Each row is a point on a landscape with many valleys, with its height.
From any point a ball rolls to the lowest of the 2 points nearest to it. It stops when none of these is lower. Distance is the straight distance between rows; heights are no part of it.
Z_956:  -4  10  10   1  15  11  12 -15 -18   5 -16  -9  18  21 -10   0   9   2  15 -15  -9   3 -24  -6   6  10  19   1   5   2   8   8  -4   4   2   8 -15  11  -6  20  -7  11  17  -7  -2  (h 97)
Z_728:  -3 -21 -10  -8 -10 -13  -1  10  -4   5  24  -6 -31   1   6  -5 -13  -4 -17  -1   0   8   7  10 -10  -4  -2  10  -9  -2 -21   1   0   5   9   0   4 -17   0  -1   4   4  -1   6  -5  (h 797)
Z_488:  -6 -37 -11 -15 -26  -2   8   0  -4  15   7  -3 -13  -9  -1   7  -5  -3 -14   8 -18  12   0  10  -3  12   3   4   0   7 -18  -1   2   8   7   0   9 -15 -18   9  12   4   7   5  -8  (h 787)
Z_916:   5  11  12  -1   4  -5   5   3  -1  -3   9  -8 -21  21   1 -12  -1   2 -14  -9  14   1 -13  10 -17 -12  -2  -1   4  -3 -14   1   3   0  11   4   9  -2  -2  -5   4   9  -5  -6  -6  (h 367)
Z_457: -23 -13 -18  -5  -4  -3  -1  10  19  -1   2   1 -16  -6  11 -22 -13 -12  12 -17  10   1 -17  -7   6 -11  -9  -2   7   9   9   8 -16  -5   9  -8   1   0   2   5  -4   6 -13   8  -9  (h 577)
Z_385: -19  14  -9  23  -1   5 -32  -1  -1  -4 -15  15  13   2  -3 -23  12   2  25   0  19  -5  -5 -25  -6   1 -15  -8   9  -3   6  -2  -5   9   8 -11  -6   9   1  -9 -17   5  -5   7  -1  (h 586)
Z_598:  -4 -11 -19  -8 -12 -24  -5  11  -6  12  -1   4 -26   6  10  12 -13  -3 -12   5 -23  -7  12  11  12  -4 -12   6 -15 -10 -10  -1  -6  -4   7   7  10  -7   5   1   8   9  -6  11  -8  (h 489)
Z_340:   9   9  -3   5   0  -2 -26  -5   8   3   8  -3  -4  14   1  13   5  -3  -7  14   9   9  11  -3  -1  -1   0   6  -6  -1 -14   3  13  10  11   0  -8  -8  17  -9  -1  -6 -11  -7   1  (h 486)
Z_388:  -5   7   4   0  -3  14   8  -2  -2  -1  -2  -6   9   1 -12  -4   0  -8   5  -4  -6  -8 -14  -5   9  -2   9   1   3   4 -12  -7  -1  -4  -1   5  -5   0 -12  17  -6   3   1 -11  -6  (h 218)
Z_890:   8  -6  10   5  -1  -6  11  16  11 -15  15   0  -1 -27  -2  -7  -1   7  -8   2  18  11   7  10 -22  -3  -6   1   5  -3   3  -3   5  -1 -16 -13   6   2   1 -16   5 -11  -4   4   7  (h 679)
Z_826:  -9  -3 -27  -1  -6 -11 -40  -9  14  13 -19  10   0  17   2  12   5 -19  10  11 -10  10   9  -5  16   2  -2  -2 -24   6  10   6  -6  12  20  -6  -5  -1  11  -5   0   1  -2  17  -4  (h 453)
Z_577:  -3  12  -2  12   3  11 -22  -5 -13 -12   1  -5  11  -2  -9  -7   6   2  -3   8  -6 -12  16  -1   3   2   7  -3 -17  -6  -3  -8   1   3  -2  -2  -5  -3  -7  10  -9  -5   7   7  12  (h 690)
Z_601:  18   7  24   5  11   8  29   0   6  -6   9  -8   8  -3 -10 -12  11  11   4   1   7   9 -13  11 -19   7   6  -7  10   2   1  -8  -1 -14 -17  12   0   7  -5  -6  13  -2   9   1   4  (h 562)
Z_793:  11  13  -1  24  -1  21  -5   7   4 -12   7   7  23 -33 -13  -9   7   1  -1   4  15  -7  13  -9   3  -4   4 -11   6  -6 -10 -14   9   1 -15 -12  -7  -6  -3  -8  -8 -13   4 -10  10  (h 658)
Z_157:   2  -2 -14   9 -18  24   1   5   0  17   5   1  13  -1 -15  10  11 -10   1  11 -15 -12   4  -5  23   4   7   2   0   1 -31 -11   6  -4   8   5 -14 -12   0   1   0  -1  -7 -15  -1  (h 458)
Z_69: -12   3  -8  -4  -1  -3  -2   8   4 -11  -3   3 -10 -13   2  -7 -14 -11  -3 -10  -9 -21   3  -1  19 -17  -9  -3  -6  -4   7  -1  -9 -12  -8 -10  10  11 -11   7  -1   4 -14   7  -2  (h 564)
Z_350:   1 -16  18 -14   3  -9  12  -8 -11  -3  -3  -1  -1  -7   8  11  -5   7   2  -1   6  15  -1   7 -12  14   3   5   3   8  15   2   5   9  -4   0   1  -4   3   8   1  -5  22  -3   5  (h 457)
Z_845:  -8  -2 -14 -17 -11  -4 -12 -12  -5  11 -17  -2   0  16  -4  10  -1 -12  -1   1 -17   6 -15   4  10  -4  10  -2  -8   1  -3   5  -5   5  22  -1   4  -8 -16   7   4   9   5   2 -15  (h 322)
Z_321:  -6   1   0   3 -24 -12  10  -2   6  15 -14  12  -1   3   7   2  -7   8   3   8  -4  -8 -10   8   8   0 -24 -11   8  -5   0  -3  -3  -3   3  11  20   6  -5 -14   9  13 -18  -9 -11  (h 724)
Z_287:   7   2   9  -6   7  -3  17  18   3 -24   8  -1  -6 -19   1 -21  -9  -7 -14 -13   1 -11   8   9  -4 -17   0  -2   2  -8   9   2  -2  -9 -18 -17  12  12 -12  -1   2  -2  -8  10   5  (h 459)
Z_833:   9   2   4  -2  -9  18 -15 -15  12  16  -4  -6  12  17 -14  21  13 -18  -2  12   5  15  -4  -5   2   4   9  -5  -3   5 -11   1  13  18  15  -1  -2  -8  -7  -7   7   2  -2 -11  -6  (h 405)
Z_63: -22   7 -17  14   5  -8 -26   7  12  -4 -14  14  -4   0  12 -11  -1  -2  22  -6  16   1  -3 -16   8  -6 -17  -3   3   1  16   6 -10   3   4 -12  -8   9  17 -13 -10   4 -15   8  -3  (h 622)
Z_846:   5   8  11   6  20  10  -7 -23 -12   8  -9  -1  22  20  -2  21   5   8  13  12 -20  -7   1  -4   4  10   5  -1 -16   3  21   1  -2  -1  -8   8  -2  15  -8  10   8   5  10  -4   6  (h 181)
Z_560: -11 -20 -24   3 -17   7  -3  15  13  13  20  10  -6 -16   3  -9  -7  -9  -1  -1  10 -10   7 -13  16  -8 -12   7   8   8 -19  -2   2  -4   9  -2  -6 -17   5  -7  -5  -1 -22  -5  -6  (h 603)
Z_67:  -4   5  14  -1  27 -10  -9 -18  -4   0 -20   4  -4  15  10  20  -2   6   4 -10   3  -8   2   3  -5  -3  -4  -4  -3   0  34   7  -3  -2 -12   1   8  13   1   3   7   0   8   9   8  (h 255)
Z_247:  17  -4   7  -6  23   4   8 -10 -10   2   5  -3  11   2  11  33   1  11   1   5 -13   6  10  -1   4  10  15   7 -10   4  18   4   6  -4  -9  -1 -10   6   9   5   2  -8  17 -11  10  (h 490)
Z_184:  12  -3  24 -18  25  -7  25   0   8  -9   0  -4 -18  13   2  -7  -7  -2  -7 -22   5 -10   0  15 -15 -16  -4   1  12   3  19   9  -1 -13  -8   3  11  14  -4  -3  16   2   1  11   1  (h 424)
Z_175:   7  14 -18  -2 -15  -5 -17  -3  -4  10 -17  11   5  -5   8  12  -3  -8 -19   2  -4 -19   8  -7  27 -13  -9 -16   1 -14  -8  -4   9  -4  14   4   3   0   1  -7 -18  -3  -7  -3  -6  (h 267)
Z_590:   6  -6   3  -7  -7   3   4  -6 -13  -2   2  -7   7  -6  -6  13   3   1  -7  10 -14   7   7   7   3  13  16   3 -10   0 -10  -6   6   6   1  -4  -1 -12  -8   9   1  -5  16  -5   6  (h 604)
Z_693:  -4 -20  -5 -17 -11  -7   1  -2  -1  12  14  -9 -22   7   4   6  -8  -8 -19  -4   3  12  -8   9  -3  -9   4   3   1   7 -13   4   3   8  13  -1   9 -14 -12   6   6   6  -1   1 -11  (h 831)
Z_187:  -2  25  24  21   9  15  15   3   0  -2  -7  -3  17   4 -12 -26  18   9  15  -4  13  -1 -19 -10 -22   4  -3  -9  18  -4   1  -2   0  -4 -15   1   2  14  -9  -3   5  10   1   3   8  (h 506)
Z_820:   8   3  23 -12  17   9  18  -6  -3  -6  -4 -16   2  10 -19 -11   5  -7  -5 -17   0  -5 -16   4  -3  -6  19  -3  11  10   1  -2   0  -7  -9   4  -2   9 -20  22   4   2  15   1  -1  (h 180)
Z_419:  -9 -11  -9   4 -20  18  19  11   5   1   8   6   8 -19 -11 -23  -4  -9   6 -10  -2 -14  -7 -10  15   0   2   1  11   4 -18 -10  -5  -7  -5  -1  -5  -7 -15  13  -8   2  -5 -11  -5  (h 314)
Z_124: -17 -27 -22 -14 -28  -5   4  10  -8   9  -1   4 -10 -20  -2  -4  -8  -7 -10   1 -19  -6   7   9  15  -1  -3   1  -2   1 -17  -2  -4  -3   8   2   0 -15 -11  12  -3   1   1  10  -6  (h 719)
Z_255:  -5  -3  -6  10 -11   2  -9   1   4   2 -12  12  12 -11   0   9  -4   6  13  15 -12 -16  11  -7  16   8 -19  -3 -12  -2  16  -8  -4  -4 -14  -1   3  11  -1  -5  -2   0 -10  -2   2  (h 747)
Z_125:  11 -15  15  -3   1  -1  25  -2   1  -3  12  -5   1 -15  -5   3   0  11   0  10  -2  14  -6  12 -17  14   7   6   2   9   4 -12   2  -3 -13   8   4  -5  -7  -1  11  -8  15  -5   2  (h 512)
Z_130:   9   2 -10   6 -19   6  -2   6   7  14  -2  11   7 -14  -2  17  -1  -2  -8  14  -6 -20  12  -7  27  -1 -13  -4   2  -5 -11 -10   9  -8   0   3  -1   1   3 -14  -4  -6 -15 -12  -3  (h 344)
Z_85:  -3  11  24   7   7   6  27  -3  -3  -4 -15   0   5   7  -5 -23  13  11  15 -16  12   3 -21  -6 -20   7   0  -6  28  -5   9   8  -1   0 -10   5   0  10   1   3  -8   4   8  -1   5  (h 472)
Z_461:  -6   9   5  -5  14  -2   2   2  -2 -19  -3  -2 -10   1   4 -15 -10  -5  -1 -17  -4 -18  -2   0   5 -15   1   3   0  -8  15   6 -10 -10  -8  -6   4  13  -3  12  -2   0  -6   7   3  (h 522)
Z_948: -17  -9 -17  -5  11  -2  -8   6  14  -6   7   4 -13  -2  10   2 -16 -14  12 -15   6  -4   0 -10  14 -11  -6  12  -2   7  13  11 -11  -5   1  -5  -8  -2  17   9  -5  -5 -16   4  -1  (h 539)
Z_905:  -5  -6   8 -11   3 -19   5  -8 -10   0 -10   5  -5   7  17  13  -8  13   3  -1  -1   9   1   5  -3   7  -2   1   1  -2  15   5  -2   3   3   7   3   1  12   1  -5  -1   8  -2   2  (h 415)
Z_513:   7  -5  -5  13  -9  -3  -1  25  17  -6  25   2  -5 -24  -1 -13  -4   3 -14   5  20   4  16   6 -11  -8  -9   5   0  -2 -14  -4   5   0  -9 -19   4  -6   3 -22   7  -9 -18  -2   2  (h 668)
Z_712: -15   2 -13   2  -7 -22 -34  -7   6   5 -17   6 -10  19   7  -6   1   1  14  11  -2  18   7   5  -2   8  -8  -3 -19   2   7   6  -7  14  18   2   2  -5  16  -7   2   4   0  18  -2  (h 417)
Z_159: -13  -3 -19  -4 -13   2  -4  -2  -1  11  -2   7  10   7   6   1  -1   1  12  -4   8  10 -11 -11   4   5   0   6   8   5  -8   6  -5   7  24   8 -14 -10  16  -1 -18  -1  -5 -11 -13  (h 229)
Z_133: -18 -12 -31  -1 -13  -1 -32   5  15  13  -8  14  -3  -1  -2   7   0 -22  12   7  -2   8   6  -4  18  -4  -2   0 -10  17  -2   3  -4   7  18  -6 -14 -12   9  -1  -6   2  -7   8  -8  (h 493)
Z_674:  -9   4 -11  11 -15  12   3  10   1   6   1  12  14  -7   0 -11   4   3  19  -2  14  -5  -6 -22  11   9  -8   2  15   2 -13  -4  -1  -1   8   5 -17  -3  14  -9 -21   3 -11 -19  -4  (h 132)
Z_440:   4   1   2 -10  -6   2 -10 -18  -1  15 -10  -4   6  26  -5  16   8  -6   3  13 -11  15  -6   1   2  10   5   0 -10   1  -3   9   4  18  20  -3   5  -9  -8  -4  14  10   8  -5  -7  (h 371)
Z_412: -16  -6 -25 -10 -13 -19 -10  -1  -3  14 -16  12   5   7  15  -2  -6   1   7  -7   5  21 -18  -1  -2  -1   4  -1   8   2   0  10 -11   5  33   5 -11 -11  15  -2 -19   1   3   6 -17  (h 299)
Z_804: -20   7  -5  11   9  -6 -11   8  10 -11 -15   8  -7  -9  12 -11   1  -2  17 -17  20   2  -4 -12  -5  -9 -16  -5  13  -3  27  14  -9   6  -8 -18   1  15  13  -9  -9   1  -7  14   3  (h 657)
Z_115:   4   9  15  -7   5  -3   4  -6 -23   0  -2 -12   1  19  -5  -5  10   6  -4   1   6  24 -11   5 -14  21  18   3  -5   3 -13   5   7  18  18   1  -2 -13  -4   4   5   9  23  -6   6  (h 247)
Z_825:   7   3  11  -2  12  -7 -19  -9  -9  -5  -2  -4  -2   9   4  16   0   4  -5  13  -7   2  18   6  -5   6   4   3 -22   0  13   0   4   5  -6  -3   3  -1  -2   2   6  -4  13   8  13  (h 709)
Z_128: -17  -1 -15   4 -13  -5  -3  14   2  -7   2   9   0 -14   8 -28  -2   5  11  -7  19   4  -2 -11  -2   2 -11   2  13  -3  -6   5  -5   2  10  -5  -7  -6  17  -8 -17   1 -12   0   0  (h 271)
Z_726:  -7  -7  17  -5   4   2  -3   1   5 -15  -3  -8  -7  -8 -13 -10  -3  -2   1   1   1  -3  -3  10  -9  -1   2  -1  -9   7  11  -8  -5  -2 -17  -7  12   2 -23  13  11   4   6  10   3  (h 633)
Z_775:   8  -1  17  -7  26   1   8  -1   0 -11   5  -5  -6   5   5   8   3   7   0 -12  15   1   4  -1 -17  -2   4   7  13   4  16   8   6  -6  -8  -1 -10   5  17   3  -3 -13   9   2  12  (h 363)
Z_778: -12   4  -4  12  -7   6 -18   5   9  -4   3   1   2   6  -5 -11   2   3  14   9   6   1   2  -7  -2   7  -7   9  -6   5  -9  -5  -5   2   1  -1  -7  -4   7  -1  -1   4 -12  -6   3  (h 531)
Z_420:  -5  10  -1   7 -18 -11  -7   6   8   5 -16  13   7  -9   4   2  -5   4   2   9   5 -11   0  -3  10  -1 -24 -12   1  -7   5  -4   1   0  -3  -5  17  12  -6 -17   1   7 -16  -2  -4  (h 748)
Z_3:   2   0   7  -6  13 -26   4   4   3  -6  -1   4 -26   4  19  11 -18   1 -10 -13   2  -2   6   9   0 -11 -11   0  -8  -8  18   4  -3  -3  -8   3  14   6   8  -5   7   4  -8  10   0  (h 519)
Z_2:  18 -25   7  -6   7   7  33   2  10   4  34 -12 -15  -6   1 -13 -10  -3 -15  -3  -9   4  -3   5 -16  -6   8  14   4   7  -5  -5  -6 -12  -7   9   4  -7 -12   1  12  -9  -3   3  -6  (h 217)
Z_289:  -7  -5 -18   0 -23  12  10  11 -11  11   3   3  13 -15  -8 -12   5  -2  -1  -2  -8 -14   4  -2  24   1   3  -1   6  -1 -29 -10   2  -4  10   7 -13 -16  -3   7 -15  -1  -2 -11  -2  (h 401)
Z_861:   2  24   8  12   1  17   3  -4 -14  -2  -3 -11  16   2 -13 -14  10  -3   0  -4   0  -5 -13  -8   6   4  15 -13   7  -6 -21 -12   3   1  -1   8  -5   4  -8  14 -13   4   9  -5   1  (h 161)
Z_651: -14   6  -2   5 -13   2 -23  -6   2  -1 -15   4   8   6  -7 -10   6   2  14   6   9   5  -3  -7  -3   7  -6  -8  -2  -1   2  -4  -3  13   8  -2  -1   1  -3  -2  -8   5  -1   4   1  (h 559)
Z_62:  20  12   0  10   7  20  -1 -11 -15   7   5 -14  27   5 -10  16  18   3   0  14  -8  15   4  -5   5  22  28  -7 -11  -8 -14   0  10  15   3  -2 -13  -6   5   2  -7  -6  21  -9  12  (h 546)
Z_12:  13  16   8  17  -1  20   2   4  -3  -9  -4   6  21 -29  -6  -2  13   6  -1   0  17  -3   3 -14  -4  -3  -2 -15  20 -11   1  -7  14   3 -14  -8  -4   8   3 -11 -20  -8   6  -6   6  (h 632)
Z_392:  15   5 -10  -1  -9  10  -5 -12 -15  10  -4  -3  19   3  -9  15  15   6  -5  20 -26   0  18  -2  16  16  12  -9 -18 -11 -11  -5   7   7   6   1  -5   0   1  -1  -6  -6  14  -7  11  (h 570)
Z_27:  -5   4  -6 -11 -12 -17  -5 -11 -18   0 -24   9   2   1  17   7   1  13   0  -1  -2   9   0  -1   3   7  -1 -10   2 -13   6   4   0   8  13   4  -1   1   7   2 -23  -1  14   3   0  (h 365)
Z_758:  19 -12  12  -7   9   5  34  12  12 -18  23  -8  -7 -14  -5 -22  -3  -4 -11  -7  -2  -3  -1  14 -15  -8   8   7   4   2   1  -6  -5 -17 -17  -3   3   1 -18   2  12 -11  -3   7   1  (h 350)
Z_402:   3  10  15  14  14  15 -12  -6  -5 -12   3  -9  18  -9 -18  -4  12   2   0   5   1  -5   5  -2  -9   5   9  -6  -9  -2   5 -16   3   2 -17  -4  -3   2 -16  16  -2  -7  15   8  13  (h 676)
Z_986:  12 -18  19 -17  12  -4  36  -6  12   2  10  -1  -7   1   3  -5 -10  -3  -3 -11  -3  -4 -12  12  -6  -8  -4   5  16  10  19   4  -3 -13 -10  10  12  12 -11   4  16   0  -2   2  -9  (h 362)
Z_142: -12   2 -14   3  -6 -15   2  23   6 -13  13   3 -14  -7  15 -30 -10   0   0 -14  16   4   3  -3  -8 -10 -16   6   4  -9  -4  13  -6   2   6  -9   4   1  16 -11  -6   3 -16   6  -1  (h 402)
Z_334:  -2  10   1  -4  17  -4  -9 -24 -10   7 -20   2   8  25  13  24  -1   4   5  -4 -14  -8  -3  -3   8  -4   2  -2 -10  -4  23   7  -4  -1   2   6   0  13  -3   8   2   3   6  -3   0  (h 216)
Z_354:   7  -2  -2   0   4  -6 -12   6  -8  -6  17  -7 -24  11  -2   7  -2  -3 -16  12 -11   2  18  15 -10  -3   8  11 -21  -5 -19  -5   4   4   0  -4   0 -17   2  -3  10   0   3   2   3  (h 753)
Z_678:  20  -1   9  -1   3   2  -9 -10  11   7   9  -6   1   9  -6  28   8  -2 -10  19   6  17   7   6  -8   5   6   4  -5   8 -10  -4  15   9   3   2  -2 -11   5 -13  13  -7   0  -7   2  (h 446)
Z_227:   1   6  19   3  16   5  -3   5  -3 -22   8 -13  -2  -9 -16 -15   5   2  -7  -2   4  -4   8  10 -18  -3  10   0  -9   1   6 -10  -3  -5 -18  -8   1   1 -17  10   6  -5  12  12  12  (h 659)
Z_838:  -2  -9  -2   8 -14   0   9   7   2   4  11   0   2  -3  -3   1   0  12   7  15 -13  -2   4   3  -1  17  -4  13  -5   1 -11  -7  -4  -6  -5  10  -2  -4   8  -3   4  -4  -8 -12   0  (h 578)
Z_188: -20 -22 -26  -2 -16   7 -17   9  15   8   7   7 -11 -10  -2  -5  -6 -18   8  -1  10   8  -2  -4  10  -6  -2   0   0  20 -11   2  -3   6  12  -8  -8 -16   0   6  -7   3 -10   4  -7  (h 541)
Z_811:   7   2  18  -4  26   1   4 -10  -5  -3 -16   1   0   4   4  17   7  12   6 -18   7  -7   4  -4 -10  -3  -1  -6  17   0  32  11   6  -8 -17  -1  -6  16   7   5  -8 -10  17   4  13  (h 306)
Z_15:  15   3   6  -2  24   4   5  -1   0  -7  20 -11  -5  10   2  15  -1   2  -7  -2   3   0   4   1  -6  -6  10  15  -3   7  -1   1   5  -9  -3   5 -10  -2  15   1   6  -9  -1  -8   6  (h 416)
Z_618:   6   4 -15   6 -12 -15 -36   8  13   3   1   6 -18   4   1  -4   1  -8  -9   9  14   8  19   1   5  -6 -12  -1  -6  -5 -17   2  12  10  13  -6  -1 -12  17 -17  -3  -2 -14   5  -5  (h 533)
Z_756:  13  21  21   7  14   9  17  -4 -16  -9  -1 -15  11   0 -13 -15  11   5  -4  -5  -4  -2 -11   3  -3   8  21 -12   8  -9 -11  -9   2  -7 -12  11  -2  14  -9  13  -7   1  16   0   5  (h 108)
Z_322:  -6  -8 -20 -18  -7  -9  -7   2 -15   9  -1  -2 -14  17   2  15  -6  -7  -9   5 -29  -1   0   7  11  -6   5   8 -14  -1 -13   8  -4   1  21   0   1 -15  -5   8  12  12   1   5 -12  (h 395)
Z_147:  -4   4  20  -6  22  -1  14 -14 -15   7 -11  -9  -2  28   0  -1   8  10   7 -13  10  14 -20   2 -18  15  12   3  10  12   8  15   1   7   9   7  -4  -3   3   6  11   9  22  -6   5  (h 190)
Z_803:  -8 -11 -17 -14 -23   1 -10   4 -16  -1  -8   0   0 -10  -9  -1   5  -7 -10  10 -20   2  13  11  10   7  11  -2 -14  -3 -18  -4   2   9  12  -5  -1 -20 -15  13  -3   0  16  10   5  (h 650)
Z_914:  -2 -28 -10   1 -22  -1  15   5   2  24   6   5  -5   3   1  14   2  10   2  23 -25   0   5   7   3  20  -8  17   2   1 -12  -5   0   0   4  21   5  -7   6  -5  21   2  -7 -10  -9  (h 631)
Z_974:   3  27  13  17  13  13   4  12  11  -7   6  -3  16   2  -6 -23  12   2  11  -1  14  -7  -8 -14 -19 -13  -9   0  11  -1   2   0  -3  -7 -16 -12   4  20  -7 -20  18  10 -13   1   5  (h 551)
Z_951: -11 -19  -8  -6 -27  -9  18   0   0  18  -4   7  -9   5   6   5  -6   8   1  11 -22  -7  -6   8   4   9 -13   4   5   0  -6  -3  -4  -7   7  22  17   0  -6   1  16  13  -9  -7 -15  (h 682)
Z_295:   2   7 -18  14 -15 -13 -20  25   7  -5   9   7 -11 -16   4 -17  -1  -3 -17   3  18  -3  21   4   7 -10 -18  -6  -1  -9 -15   2  10   5   5 -15   6  -5   8 -23  -1   3 -18   2  -2  (h 596)
Z_112:   6   5   8   5  10  -2 -13   0   3  -6   9  -6 -12  13  -5  12  -1   4  -4  20 -14  -4  15   9  -8   2   0  11 -22   2  -1  -8  -1  -6  -9   1   4  -2  -2  -4  17   0  -2   2   7  (h 728)
Z_645:  20  10  20   7   1  13  23   0   8  -3   5  -2  20 -25 -12   0  10   8   0   3  15   7 -12  -1 -11   3   2 -16  20  -3  -1 -14  11  -7 -18   2  -1  10  -5  -8  -4 -10   9  -3   1  (h 598)
Z_82:  -8 -10 -11  -6  -7  -5  16  16  12  -4  16   2 -11  -9  13 -29 -16  -6   2 -16   8  -6  -4  -5   2 -12 -15   5  10  -5   3   9 -12  -5   4 -10  10   4   2  -4  -6   2 -21   3  -5  (h 505)
Z_40:  -3  -5   9   2  -6   2  26   0  -2  -4   8  -2   4  -8   4 -17  -1  10  11  -9  11   8 -16  -6 -14  13  -3   7  18   0   0   3  -4   3  -2   8  -2   1   8   4 -10  -5   1  -7   2  (h 418)
Z_320:   3   6  13   4  20  14  10 -13 -14   2  -3 -13  18  14 -13   6   6   4  16   0 -18   1  -9  -3   0  15  20   6  -9   8   9   1  -2  -3 -13   8 -10   9  -8  21   6   5  18  -8   3  (h 139)
Z_524:   7 -19   2  -6  -4   6  31  -4   0   7  22  -6  -1 -13   5 -10 -13   0  -7  -7  -1   2  -7  -3  -4   4   3  12  12   2  -5   1  -3  -2  -1  12   1  -4   0   6  -6 -11  -4  -5  -3  (h 343)
Z_129:  -3  14  14  -5  27   5  10 -16 -11   2 -12 -10   1  29   0   1   8   5   8 -23   4  -4 -17  -4  -9  -1  14   6  14   4  11  14  -2  -3   5   8 -11  10   8  12   0   1  15  -4   3  (h 144)
Z_267:   5  -1   7   3   0   3  -4  -1   7  -6   0   6   7 -19  -3  16  -3   2   0   6   5  -3   8  -1   3   0  -5  -1  -2   1  10  -4   6  -1 -16  -3   0   3   2  -3  -5  -9  -2  -1   5  (h 723)
Z_108: -13  -2   4  -1  -3  -2 -16  -3   5  -4  -9  -3  -9   0  -7   3  -6  -7   2   7  -6  -8  -1   6   4  -3  -7  -4 -14   6  10  -4  -6   2  -9  -3  14   4 -18   8  11   8  -5   7  -2  (h 607)
Z_934:  -8  -5   5   2   3  -4   3   4  15  -7  -4   7  -2 -11   8   6  -8   2   9  -6  12  -1  -3  -3  -2  -2 -16  -1   8   1  22   8  -3  -2 -14  -6   7  11   8  -6   2  -3 -11   2   0  (h 695)
Z_701:  11   3   0  -6  25   4  -9  -7  -1  -3   5  -4   3   5  11  33  -3  -2  -6  -5   0  -5  11  -5   7  -6   9   7  -7   3  12  11   5  -5  -2  -1 -12   3  13   7  -1  -9   1  -6   5  (h 455)
Z_105:  24   8   0   7  23  19   7  -8 -11  -1  12 -13  22  -5  -2  20  10   7  -2   7 -10   4   5   2   5   6  30  -3  -8  -1  -4  -5   7  -6 -12   1 -17   4   9   8  -7 -14  16 -12  11  (h 523)
Z_475:   6   7  15  -5  27 -18  10   2  10  -5  -8   2 -21  13  12   4  -9  -2  -9 -22  12  -9  -1  11 -12 -20 -12  -4   7  -7  27  14  -3 -11 -11  -2  15  15   5 -11  17   4  -8  14   3  (h 471)
Z_397:   1 -10  11 -17   7  -1  18  -9  -8  -3   0  -7  -3   1  -5   8  -9  -8  -7  -9 -19  -6  -9   6  11  -4  12   5  -1   7   3  -1  -3  -8  -7   4   4   4 -16  20   6   3   7  -2  -7  (h 254)
Z_52:   3   1  -5 -12   6 -24  -5   3  -8  -7  -2   3 -22   1  17  20 -15  -2 -18  -3 -11  -2  16   8  10 -10  -3   1 -17 -10   5   2   1   0  -3   2  10  -3   5   3  -1   4   1   9  -1  (h 560)
Z_21:  -8   0 -21 -13  -9 -32 -23  -6   2  10 -21  12  -8  15  15  -1   0   1   2   2   2  30  -5  10  -6   0   2  -9  -7  -1   4   8  -5  16  30  -2   1 -11  20 -11  -8   4   9  19  -9  (h 369)
Z_446:   1  12   4  -3  -1  -2  -4  -3 -12  -8   2  -8  -4  12  -1  -8   3   3  -6  -2  11   9  -6   1  -9   3   8   0   3  -2 -16   0   5   9  12   5  -3  -9   6   3  -9   1   6  -6   0  (h 302)
Z_860:  14  -1  -2  14 -12  19  11   4  12  11  12   1  15 -19 -14  12   3  -4  -2  14  -3 -10  -1  -3  12   1   1  -4   6   3 -18 -20   6 -11  -9   3  -5  -3  -5 -10   2  -8  -7 -14  -2  (h 408)
Z_345:   6  18  -2  28   1  19 -29   0  -6 -11   4   6  23 -14 -11 -14  13   2  -4  11   4 -18  21 -14   5   1  -1 -12 -12  -9  -9 -15   4   6  -6  -9  -3   0  -8  -3  -9  -9   3   4  11  (h 680)
Z_430:  -3   0 -14  -5  11  -8  -8   0   3  -2   7   2 -10   8  17  17 -12  -3  -1 -10   2  -5   5  -9  10 -11  -4  12  -5  -1   4  10  -3  -5   8   5  -7  -4  20   6  -8  -4 -14  -2  -2  (h 499)
Z_376:   1  11   8  10   3  -3   6  18  14 -12   5   2   2 -12   4 -16   3   4   1  -1  23   7   3   1 -25 -10 -12   2  10   0   8   8   4   0 -14 -19   9  13   4 -25  13   5 -17   4   6  (h 617)
Z_763:   5  15 -12  -6  -9  -6 -19 -15 -16   4 -27  10  15   8  10   9   6   3  -5   3  -6  -4   3  -6  12  -2  -3 -17  -3 -16   2  -1   3   8  18   4   1   5   1  -3 -21  -4   9   2  -3  (h 324)
Z_258:  10  -6  15  -2   0   0  29  -4  16   3   8   2  -4   1  -1   0  -5   3  -2   8 -11  -7 -12  13  -5  -8  -9  -3   9   9   6  -3  -2 -18 -12  15  19  11 -17  -7  27  11 -12  -7 -12  (h 272)

Call two points neighbours if one is among the 2 nearest of the other. Go from one point of each pair to the other, from neighbour to neighbour, staying as low as possible. Name the highest point that can't be avoided.
Z_845, Z_258 => Z_52
Z_956, Z_674 => Z_457
Z_175, Z_756 => Z_157
Z_2, Z_258 => Z_890

For each start below, name the point where the ball stops.
Z_402 => Z_2
Z_890 => Z_2
Z_188 => Z_674
Z_420 => Z_778
Z_793 => Z_175
Z_247 => Z_956
Z_513 => Z_845
Z_948 => Z_956
Z_255 => Z_778
Z_157 => Z_756

For each start below, name every point that the ball comes to, in order.
Z_590 => Z_392 > Z_62 > Z_105 > Z_247 > Z_701 > Z_15 > Z_775 > Z_811 > Z_67 > Z_334 > Z_846 > Z_320 > Z_956
Z_577 => Z_402 > Z_227 > Z_726 > Z_108 > Z_69 > Z_461 > Z_287 > Z_758 > Z_2
Z_345 => Z_793 > Z_12 > Z_645 > Z_601 > Z_125 > Z_350 > Z_905 > Z_27 > Z_763 > Z_175
